Each row is a point on a landscape with many valleys, with its height.
A ball rolls from a point to the lowest of its 2 nearest points, and stops where none of them is lower. Distance is the straight distance between rows; heights are no part of it.
k_673: [ 16 -16  18   2  22   1   0  21 -22  41  36   2 -10   6  28 -28 -32   9
  -8 -22]  (h 569)
k_158: [  0   4   0 -29   0  27  11   6  -9  16  15   9 -12  12 -14  15 -38 -20
  36  11]  (h 366)
k_756: [  0  21  37   3 -10  13   4  -4 -12  13  -3 -17   8 -12   2 -25   7  -3
   0 -54]  (h 331)
k_901: [-12  22   5  18 -33 -25   0 -18  -3 -30 -20  -8  11  24 -18   3  37 -10
 -12  36]  (h 172)
k_403: [  8 -11   2 -31   9  17  24   1  -5 -15   4  29  -4  -9 -18  31 -30 -22
  22  11]  (h 454)
k_766: [ 38   6   9 -24   0  26   5  34  26   2   6   7  10  -6   7  16 -28  19
  16  -2]  (h 79)
k_831: [  0 -13 -16 -14  13  -4  12  -1  22 -47 -20  25  28 -29  -9  34   1 -12
 -18 -17]  (h 228)
k_301: [ 14   5   2 -15  -4  11 -18  -1 -13   0  31   9  16  19 -23  -5   6 -29
 -13  16]  (h 643)
k_198: [ -9 -22   2 -23  11   6 -20  -3  -3   0  -7   7  -1  16  -5  17 -11   2
  18  27]  (h 510)
k_92: [ 43  -5  -9 -24   5  21 -10  11  10 -12  18  15  25  -7 -27  20 -37 -35
  -7  36]  (h 563)
k_366: [ -4  24  28  26 -21 -20  20 -32 -13  -5 -35 -19   9  11  -9  -6  32 -18
   8  42]  (h 224)
k_830: [ -4   1   8  50  -8 -31  15  10  -9  20  12   1   7  33  29 -31  19  14
 -22 -33]  (h 418)
k_884: [-26 -10   7 -30  15 -22  -1 -23   4   4 -17 -17 -19 -25  15  -4  16  11
  -9 -42]  (h 297)
k_50: [  7  -1 -26  -6  13  31  -8   0  39 -22  -6  16   8 -42 -14  39 -21  -9
   2 -14]  (h 114)
k_217: [-13  19  -1  28 -20  13 -12  15  15 -14 -19 -18   1  44  -6  -5  23  19
  24  35]  (h 269)
k_995: [-13  23  24  25 -30  -9  -2 -34   9  -1  -9 -20   9   5  -6 -11  31  -2
   5  -7]  (h 301)
k_714: [ 15  28  10   3 -29   8   0  18  -3   0  15   0   9  27   6  -3 -10  12
  -5   1]  (h 174)
k_937: [ 17 -13 -57 -23  27  -2 -10  20  -9 -25  -5 -11  25 -18  15  25 -34 -14
 -16  45]  (h 463)
k_47: [-11  -4  -3  20   3  11 -10   3   2  24   6 -11 -18  45   9   3  -9   7
  34  34]  (h 792)
k_709: [ 13  -2 -29  22 -10  12 -23  28 -20   4  12  -5   2  47 -11 -19  -3 -23
  -6  88]  (h 640)
k_465: [ -3 -10  14   5 -24 -18   0 -23  -3 -16   0   3 -12 -51   6  10   5   1
 -17 -31]  (h 309)
k_833: [  0  -1  18  -5 -16  19   8   0   2  22  16   8  -4  14   4  13 -20  -5
  15  -7]  (h 260)
k_869: [  5 -27 -33   7  23  -5  -7  16  17 -57 -24  23  17 -30 -13  43 -10 -19
  -4  11]  (h 196)
k_53: [ -6 -33 -27 -24  35  -9  -3  12 -11 -31 -10  13   4  -4   8  32 -38 -14
   7  38]  (h 393)
k_638: [-36  14  24  11   5 -22  25 -33 -25  35  -7 -22 -16  -8  13 -33  31 -10
  -9 -33]  (h 429)
k_130: [ 20 -16 -34 -22  31  12   3   5  30  -2  11  32  13 -49  -9  28 -32  -6
 -10 -26]  (h 82)
k_723: [ -5   7 -24  56   0 -37   6  19   6  28  18  -2   7  48  19 -33  31  23
 -16  -2]  (h 438)
k_703: [  0  -4  -5 -12   8   8 -24   4  21  12   0 -15   3   5   3   9  -1  26
  10   4]  (h 457)
k_487: [ 18 -19   5 -29 -13   6 -20   0  -3  17  40   8  23  -3 -14  -5 -18 -14
 -13  -9]  (h 670)
k_442: [ 13 -23 -14 -39  23  -1 -14  -5  -6  27  33  17  -7  -5   5   1 -32  -9
 -17 -15]  (h 638)
k_209: [-15   1   2  -1 -24  -2  -7 -33  -5 -35 -30  -6   4 -18 -18  19  18 -26
   6  27]  (h 203)
k_728: [-17  14  55  12  -5   7   9 -13 -27  30   2 -23 -24 -29   5 -44   3 -11
  -6 -62]  (h 355)
k_634: [-19  -3  23 -21   7  -8  37 -25  -3  -9 -46   8 -31 -74   0 -16  17  25
  10 -40]  (h 259)
k_214: [-11  -5  56   8   5  -2  19 -32 -27  39 -11  -6 -21 -26  17 -34  17   4
   8 -30]  (h 390)
k_624: [  8 -29 -10  -5   5  12 -46   1  -2 -17  -7   1  -5   7 -17  14 -22 -14
  14  60]  (h 571)
k_885: [ 15  29   9 -22  -1  32 -24  19   9  22  11  -7  42  28 -31 -22  -2   3
  11 -18]  (h 370)
k_485: [ 11 -18  31   2   3  -3 -29   0   4  11  15  -3  -8  -8  15 -23  -1  20
 -11 -17]  (h 396)
k_410: [ -5   5 -35   3  -5  27 -21  20  31 -18  -7  -2  17 -14 -13  26 -18   5
  10   4]  (h 153)
k_629: [-14 -18  37 -22  -2  -7  46 -13  -2  -6 -22  30 -49 -58 -10  -1  -1  30
  20 -47]  (h 240)
k_633: [-11  15  -7  64  -5 -33  28  -9   2  42 -11 -12  14  34   4 -47  45  -7
  -5 -19]  (h 468)
k_824: [-17  27  18  29  -5 -17  12 -25  -3  39  -8 -18  11  14   9 -49  46   0
 -10 -25]  (h 456)
k_438: [  0 -15  17   8   5  -4  -2  -7  -8  29  -1  -8 -21  41  18  -8  13   9
  28   1]  (h 826)
k_647: [ 16 -30  19 -11  21   2 -22   4  27  -5  -3  -4   4  -5   6   5  -2  28
   7 -25]  (h 426)
k_678: [  5  -5  -6   6   5   5 -19  -4  15 -43 -33  -2  13 -28 -24  29   0 -22
  -5  26]  (h 154)
k_194: [ -3  16 -21  60   3 -34  24   6  16  26   3  -1   1  43   5 -45  72  11
 -15  13]  (h 452)
k_355: [  3  31   0  37 -34  -5 -11   8   3 -25   5 -17   6  30 -23 -18  47  -6
 -34  46]  (h 207)
k_483: [  3   1 -10  28 -15 -24  -1  -2   1   5  27 -16  -5  19  23  -9   4  15
 -31 -19]  (h 391)
k_454: [-34 -10 -33   3   5  11  -6  19 -11 -42 -29  10 -13 -36 -14  26 -22 -44
   3  17]  (h 225)
k_416: [ -7  -9   8  21 -15 -21   5  -8 -14  24  30  -2 -19  -2  27 -11  -4  -7
 -36 -44]  (h 363)
k_778: [ 28  14 -53  10   8  19  -7  29 -19  31  18  -1   4  23  -1 -23  -9 -21
   4  91]  (h 668)
k_622: [ 21  30  15 -10  -6   7 -27  18  22  -2   7 -10  26  25 -27 -15  19  31
  -4 -10]  (h 412)
k_677: [-10  54   3  42 -32 -19  21 -12  12  -7   9 -20   8  24   5 -30  58   7
 -25  13]  (h 246)
k_946: [-12 -17 -30 -10   1  14  -9   0 -17 -14  -4   4 -16 -22  -2  38 -34 -25
   4  26]  (h 302)
k_989: [ 29   5  -7 -30  -1  29  19  20  -2  24   2   4   4   5   7   6 -41   5
  30  27]  (h 227)
k_595: [ -2  13 -20 -18  -2 -15  -4   3  14 -38 -13  -8  20  -1  -4  23   4   4
 -13 -12]  (h 252)
k_310: [ -8  27 -24  13 -12  13 -22  23  15 -38 -22 -15  11   6  -5  17 -10  11
   2  25]  (h 197)
k_137: [ -2 -16   2 -19  28  -4  -2   7 -15  34  22  14 -30 -13  20 -16 -18   2
  -6 -38]  (h 610)
k_684: [-25 -17 -34 -37  30  -3  25   1   6 -29 -11  26 -12 -28 -13  42 -12 -15
   3  -7]  (h 144)
k_925: [ 12  -9  -3  -4  10  -3 -15  12 -10  35  33  -9  10  29  27 -15  -5   4
   0   4]  (h 509)
k_390: [-13  35 -25  36 -21  17 -29  38   1 -33 -27 -19  -2  26 -16  -4   8  12
  13  47]  (h 237)
k_17: [ -8 -16  13   8  -5 -31   7 -29 -21  -3  -1   6 -10   5  19   9  12   1
  -9   0]  (h 223)
k_260: [  1  17  28  13 -32 -24  26 -52 -12  -7 -23 -12   1 -14   7   5  27  -5
   7  11]  (h 281)
k_254: [-28  -9  11 -25   9   5  -2 -28  10  -4  -7   0  -9  -7 -19   9   2  -3
  24 -18]  (h 334)
k_202: [  4  37 -28  50 -26 -17  14  11  16 -18  13   1  -5  37  -3 -34  59   5
 -34  31]  (h 229)
k_207: [ 30   1 -29 -10  -2   9 -21  21  -9  -3  26   7  23  12 -14  -1 -17 -13
  -8  36]  (h 609)
k_657: [ -5  -3 -33  21  13 -15  -6  16  -2  39  30   0  -7  49  16 -28  14   9
  -9   9]  (h 462)
k_148: [ -2 -27 -34 -31  44  17  17  15  24 -27  -3  37  -8 -30  -8  30 -24   3
   7 -32]  (h 113)
k_114: [  5  -5  38  27  -8   0  -4  -5  -8  41   7 -15   1  33   8 -36  17  15
  12 -11]  (h 856)
k_61: [  4 -19  24 -19  -3 -29  31 -23 -23 -13  -5  14 -12  -8  12   3   7   0
  -8 -34]  (h 169)
k_170: [  5 -13 -29   8   3   9 -10  16  -2  16   8 -12 -22  17  27  12 -26   6
   3  45]  (h 753)
k_124: [ -3 -12  10   3 -24 -15  19 -27  -5 -29   6  10 -16 -20   0  31  -5 -15
 -13  -3]  (h 279)
k_479: [ -2  31  11 -20   6  26  -3  36   1  31  10 -13  23  29  10 -19   1  16
   5 -38]  (h 316)
k_671: [  6 -17  37 -26   0  -5  27  -2  -4 -18 -12  27 -17 -32   5   8 -11  22
   7 -49]  (h 211)
k_765: [  5  22  34 -11 -16   4   4  -9   1  -8  -5   1  22 -14 -20  10   6  -2
   6 -31]  (h 303)
k_296: [  2 -28  40  -6  -3  -5  -4 -17  -3  16  10  -5 -30 -34   8 -11 -15  17
  -5 -39]  (h 364)
k_820: [ 38   1 -13 -42  32  29  14  31  17  18  12   2  24 -12  24  17 -45  22
  21 -22]  (h 173)
k_307: [ 13   5 -32   4  10   9   4  26 -22  19  26  -7   0  30  10  11 -26  -8
  12  66]  (h 712)
k_536: [ 10  15  -6 -37  23  22  12  19  -4  23   4  -7  15  18  19   5 -29   6
  11 -25]  (h 254)
k_309: [ -9  15   8  -6   2  -9   1  -6  16 -19 -24 -19  17  -1  11   8   9  29
  -4 -36]  (h 274)
k_15: [-22  -4  24  -6   0   4 -25 -29   7  22   1  -9  -1  -5  -2 -10  20   1
  25  -5]  (h 311)
k_274: [ 26 -23  -1  -4  12  19   8  11   0 -29 -12  31  12 -22 -32  33 -33 -28
   5  28]  (h 511)
k_292: [-36 -10   1 -39  29   4  17 -12  12 -12 -16   5 -12 -35  -9   4   5  16
   6 -44]  (h 312)
k_722: [-20 -12  22 -16  15 -20  24 -28 -16   1 -20   0 -28 -53  20 -26  12  34
 -16 -46]  (h 277)
k_481: [  5  33  -3  23 -16   3  -1  25   7  -5  13   2   2  52  -1 -14  21  18
  -6  27]  (h 226)
k_871: [ -1 -14  21  18 -12 -18  -5 -29 -20  17   8  -1 -23 -38  20 -16   8  -2
 -23 -37]  (h 335)
k_492: [-28 -11 -28  -9  11  -8   8 -18  -3 -42 -36  13 -16 -43 -24  42   7 -29
   2   4]  (h 179)
k_39: [ 11 -14  -7  16 -16  -2 -23  19  -7 -20   2   6   6  36  -9   7  -5  -4
   3  66]  (h 615)
k_504: [-13   1   7  13 -19  10 -18 -25   6  -4  -3  -8   0   0 -15   4   6 -12
   7  15]  (h 257)

Call two points neighbours if one is among the 2 nearest of the other. Go from one point of each pair to the other, from neighbour to neighbour, staying as low as possible. Name the highest point that can't be avoided.
k_714 and k_61 -> k_487
k_901 and k_678 -> k_995
k_678 and k_61 -> k_254
k_130 and k_766 -> k_158
k_714 and k_130 -> k_217

Where does a ball stop that starts at each point below?
k_638 -> k_678
k_292 -> k_61
k_937 -> k_130
k_53 -> k_130
